A landscape with many valleys, sampled at points; each row gives a point and its height.
A ball rolls from a point to whichever of its 2 nearest points has the largest drop for the distance, and stops where none of them is lower. Distance is the straight distance between rows; heights are no part of it.
<414> (h 256): [148  51 144 132 127 111 140 111 136  59 165  74  83 169 132  73  84 121
 102 109 134 183]
<851> (h 874): [145 129 155 145 173 135 125 109  61  90 141  96  93  60 103 101 149  86
  68  95 144 171]
<608> (h 384): [157 120  96  88 103 145 114 104 180 153 156 139 122 140 191 121 117 106
 119 107 146  97]
<922> (h 740): [137 140 119 130 175 112 108 111  79 113 132 123 115 169  98 146 111 131
 118 190 126  94]
<800> (h 538): [ 95 141 197  96 100 100 120 152 103 152  82  80 109 124 151 168 172 159
 173 108 105 131]
<331> (h 319): [135 166 140 145 155 109 166 152 136  77 100 114 125 111 105 159 111 127
 141 100 179 139]
<463> (h 597): [ 93 157 156 101 137 136  96 153 122 162 110 124 124 129 125 178 128 171
 191 182 134  88]
<96> (h 813): [132 169  93 138  76 148 149  68 146 147 101 117 189 162 135 111 100 148
 162 154  89 129]
<538> (h 322): [154 127  97 105 141 130  90  97 150 159 163 129 123 112 162 115  94  96
  84 164 170  82]
<116> (h 752): [144 109  98 176 168 124 100 150  86  70 123 128 126 131  99 126 136 113
 107 184 139  97]
<190> (h 428): [166 122 170 159  81 122  77 105 127 155 127 151 100 111  90 147 182 142
  63 130 138 133]
<269> (h 492): [167 163 188 122  71 123 108 102 167 173 130 137 133 102  99 177 167 146
 105 146 146 111]
<685> (h 809): [119 118 114 155 159  96 141 136 135  89 124 168 176  97 122 134 156 116
 103  95 110 130]
<512> (h 717): [ 90 123 146 117 163  92 110 127 103 135 109 152 124 142  91 163 149 139
 104 176 145 101]
<585> (h 137): [114 135  95 153 151 172 141 111  94 108 169 126 108 171 129  48 160 119
 111 163 103 130]
<334> (h 756): [139 194 145 152 140 133 135  95  78 129 116  98 131 163  70 152 114 154
 132 171 120 137]
<811> (h 493): [121 142 185 116 133 130 150 133  81 151 167 108  80 122 135 111 188 104
  85  88  86 172]
<55> (h 205): [161 154 184 140 161  89 162 119 146 132 104 121 121 107  68 168 110 118
 103 100 180 150]
<969> (h 548): [164 146 165 172 173 153 169 131 151  74 150 144  75 129 101  78 116 132
 117  92 140 171]
<742> (h 434): [159 103 136 166 104 106 151 171  99  57 145  78 128 144 125 147 144 148
 132  84 112 163]
<642> (h 154): [129 133  63 105 116 163 108  56 114 136 137 167 171 146 116 106 144 125
 114 161 125  85]
<454> (h 292): [128  61 143 102  87 176 163 181 166 125 170 147 142 159 148 106  82 113
 176 138  90 145]
<371> (h 872): [129 158 149  92 129 171 147 105 101  88 105 150 174  81  80 170 136 126
 151  99 108 148]
<22> (h 817): [ 69 106 184  83 160 140 135 149 152 143 121 215 150 115 115 139 145 131
 156 139 103 116]
<752> (h 832): [142  85  82 110 132 156 113 100 111 128 145 148 166 165 151 105  61 103
 134 159  49 134]
<702> (h 432): [106 106 140 113 149 115 134 140 104 144 160 110  74 120 150 101 147 115
  88  82 138 167]
<370> (h 903): [138 124 120  68  99 173 106  89 109 110 120 152 195 107  99 182  89 148
 177 148 116  93]
<189> (h 485): [150 138 110 142  92 174 120 142 219 131  81 146 133 150 136 134  94 130
 175 169 143 103]
<525> (h 305): [137 107  77 129 162 161 154 151 158  78 128 137  96 180 139  77  89 141
 160 113  98 156]
<606> (h 295): [146 164 103 119 112 138  89  51 179 149  74 159 116 157  97 146 128 153
 118 153 135 124]
<662> (h 558): [ 91 162 131 132 158 138 184 151 165 141 143 159 126 164 138 111 123 145
 178 146 125 125]
<945> (h 375): [103 132 163 133 182 128 164 122 109  93 139 148  72 184 102  73 202 118
  97 125 128 138]
<716> (h 378): [144 125 186  96 179  77 182 111 125 121 132 142  98 143 114 141 175  94
 107  67 157 115]
<279> (h 890): [110 127 119 105  90 183 139 101 106 103 131 167 193  90  86 158  95 151
 171 121 108 139]
<932> (h 298): [123 137  63 140 148 119 160 105 169 124 118 121 130 127 153  83  71 114
 101  98 159 157]
<289> (h 248): [110 123  70 104 148 151 112 105 125 136 142 164 136 126 123 106 109 126
 116 177 174  85]
<169> (h 841): [129 123 140 188 167  84 139 145 136 142 137 182 143  97  98 138 165 134
  82 109 116 146]
<109> (h 843): [175 102  76 155 106 161  81 128  89 130 163  99 125 110 160  90 129  96
  97 134  85 134]
<449> (h 755): [110 131 154 135  87 105 147 103  87 160 127  99 121  95  83 138 143 136
  80 106 177 157]
<199> (h 227): [157 134  81 149 153 123 151  99 155  70 130 132 148 143 133  90  72 103
 119 130 143 119]
<327> (h 455): [161 136 181  81 168 136  99 131  97 164 153 152 107  77 112 183 151 110
 102  81 125 124]
<405> (h 665): [108 174 140 167 118  94 117 160 153 160  66  79 141  62 141 155 118 139
 138 124 144 146]
<37> (h 517): [109 129 125  63 167 151  98 162 107 120 133 144 120 143 150 170 108 125
 179 171 131  80]
<794> (h 312): [141 136 161 129 154  66 184 112 145 137 115 148 129 129  91 156 167 132
 130  58 188 115]
<974> (h 222): [141 130 104 131 110 131  99  43 126 150 127 165 130 167  84 115 139 159
  86 153 149 116]
<255> (h 585): [102 143 150  82 113 118 120 170  98 120 107  74 118  88 162 185 140 132
 178  81 152 116]
<340> (h 400): [132  85 114 202  83  98 109 179 166 117  82 128 136 149 136 139 138 141
 133 150 126 123]
<66> (h 359): [146 127 132  61 145 117 118  67 146 154 160 137 125  99 142 124  77  95
  79 122 190 100]
<346> (h 831): [157  89  65 166 110 171  98 187  94 117 145  66  96 131 149  83 142  76
 146 162  95 108]
<747> (h 358): [154  88 152 149  80 109  75 143 113 147 135 127 125 118 138 157 174 119
  75 141  99 118]
<180> (h 268): [ 95 175 136 134 160 159 145 125  75 124 122 128  94 175 103  96 175 124
 110 148 108 148]
<127> (h 506): [157 150 129 134  78  86  98  77 174 179 124 143 169 125 142 159 175 142
 110 131 132  83]
<432> (h 688): [ 89 139 139 168  93  93 149 156 150 182 118 133 153 131 154 127 164 181
 168 118 128 122]
<293> (h 794): [138 106 126 164  76 125 140 169  80 150 191  77 128 135 150 129 131 132
 131 129 136 138]
<972> (h 815): [150 103  97 170  82 153 122 205  70 126 160  59 111 135 141 110 145 111
 142 157 130 113]
<873> (h 233): [103  57  88  98  81 135 138 168 176 132 121 127 151 143 163 104  74 110
 184 122 102 136]
<774> (h 394): [174 146 125 144  91 141  93  90 212 120  70 152 144 150 107 157  95 154
 142 167 126 110]
<123> (h 342): [127 113 139 117  96 164 165 145 147 160 186 128 144 134 150 104  71 119
 140 141 125 140]
<501> (h 825): [108 146  82 116 132 162 146  82 132 149 126 134 158 178 143 102  81 122
 149 159  63 137]
<268> (h 424): [143 129 164  66 166 103 151 112 134 105 138 129  73 173 133 136 115 113
 125  76 173 105]
<430> (h 341): [161  98 126 150 114 120 170 160 141  54 151  70 112 144 125 109  92 137
 121  80 123 194]
<349> (h 516): [156  82 121 137 111 148 134 202 127  42 145  93  98 130 151 118 172 123
 148  85 127 130]
<481> (h 746): [ 65 149 157 107 126  99 124 132 159 201  89 145 148  92 165 111 148 176
 189 111 118 111]
<555> (h 838): [147  87  65 156 122 153  94 123 112 136 130 155 164 108 144  99  91  99
  99 158  76 137]
<923> (h 466): [130 130 142  66 157 138 118 149 138 106 137 117  84 153 164 145 107 110
 152 118 149 101]
<203> (h 774): [145 130 129 177 170 122 131 167 106  40 128 137 159  91 109 130 134  95
 109 151 107 128]
<400> (h 362): [107 127 107 133 136 114 142 113 136 156 123 105  88 125 142  83  87 120
  75  99 160 176]
<392> (h 624): [ 88 107 180 147  87  81 143 172 125 134 111 117 147 131 147 159 171 161
 158 107 124 136]
<486> (h 406): [ 91 167 165 123 123 156 155 146  84 148 132 103  99 134 132 128 194 132
 133 104  91 162]
<417> (h 864): [158 164 118 155 163 122 102 112  98 111 134  95 113  56 126 106 133  74
  54 112 140 153]
<868> (h 787): [120 202 101 150 122 130 121  98 125 155  96 111 156 127 122 138 129 153
 153 165 126 119]
<802> (h 193): [126  85  78 148 147 154 138 106 119 113 170 140 114 200 143  44 110 112
 129 171 103 118]
<393> (h 728): [116 159 149 143  98  78 121 100 138 188  95  95 156  60 111 159 136 124
  91 112 164 147]
<537> (h 543): [128 129  87 195  99 105 110 193 170 133  71 107 139  87 164 143 123 135
 141 121 127 132]
<729> (h 668): [ 68 139 178  99 161  82 119 151 116 165 110 138 136 133 121 169 162 156
 165 173 136  87]
<304> (h 367): [ 92 105  96  94  80 157 117 149 134 145 100 121 137 121 156 135 110 152
 188  95 111 140]
<869> (h 71): [160 127 109 137 120 135 137 141 164  52 110 118 129 115 124 131 100 112
 124 124 182 120]
<724> (h 282): [152  82 123 164  93 103 101 148 128 118 127 131 109 174 136 135 162 133
 108 136 102 118]
<108> (h 462): [143 144 167 148 203 142 167 128 134  68 162 139  75 127 129  68 172  95
 113  95 138 133]
<379> (h 846): [126 160 153 130 142 104 136 122 123 115  98 130 180  69 117 171 148 123
 151  92 100 134]
<75> (h 916): [121 123 131  77 125 143  78 107 122 125  89 152 159  84  73 191  95 152
 152 169 150 115]
<78> (h 632): [ 73 162 143 156 195  93 169 149 136 170 128 141 128 158 135 111 114 136
 138 147  94 154]
<677> (h 226): [141  72 114 123 112 123 145 110 105  99 170  96 121 196 133  82  83 122
 122 142 115 144]
<154> (h 450): [ 86 122  90 137 168 147 133 165 147 118 103 170 102 177 134 113 121 160
 171 136  99 139]
<259> (h 443): [149 115 112  99  71 124 106 109 166 187 144 141 144 162 176 131 146 129
 134 138 125  81]
<261> (h 785): [ 44 121 151  79 148 115 125 130 158 175 102 188 164 113 154 122 138 166
 197 126  91 107]
<668> (h 498): [108 130 129  82  97 122 115 140 115 165 122 115 139  71 159 172 111 162
 171  75 150 126]
<938> (h 773): [135 130 131 151  97 120 142 129  84 151 170 106 144 105 109 148 119 150
 101 118 159 146]
<852> (h 404): [130 133 156  51 152 120 100 109 148 175 140 156 120  91 123 178 106 114
 114 110 167 110]
<376> (h 853): [155 149  88 152 128 156  85 106 108 126 143 103 104  94 156  79 139  91
  59 143 119 145]

For each start below, name the point where the ball stops.
<346>: <724>
<742>: <585>
<851>: <869>
<376>: <55>
<349>: <585>
<116>: <55>
<868>: <55>
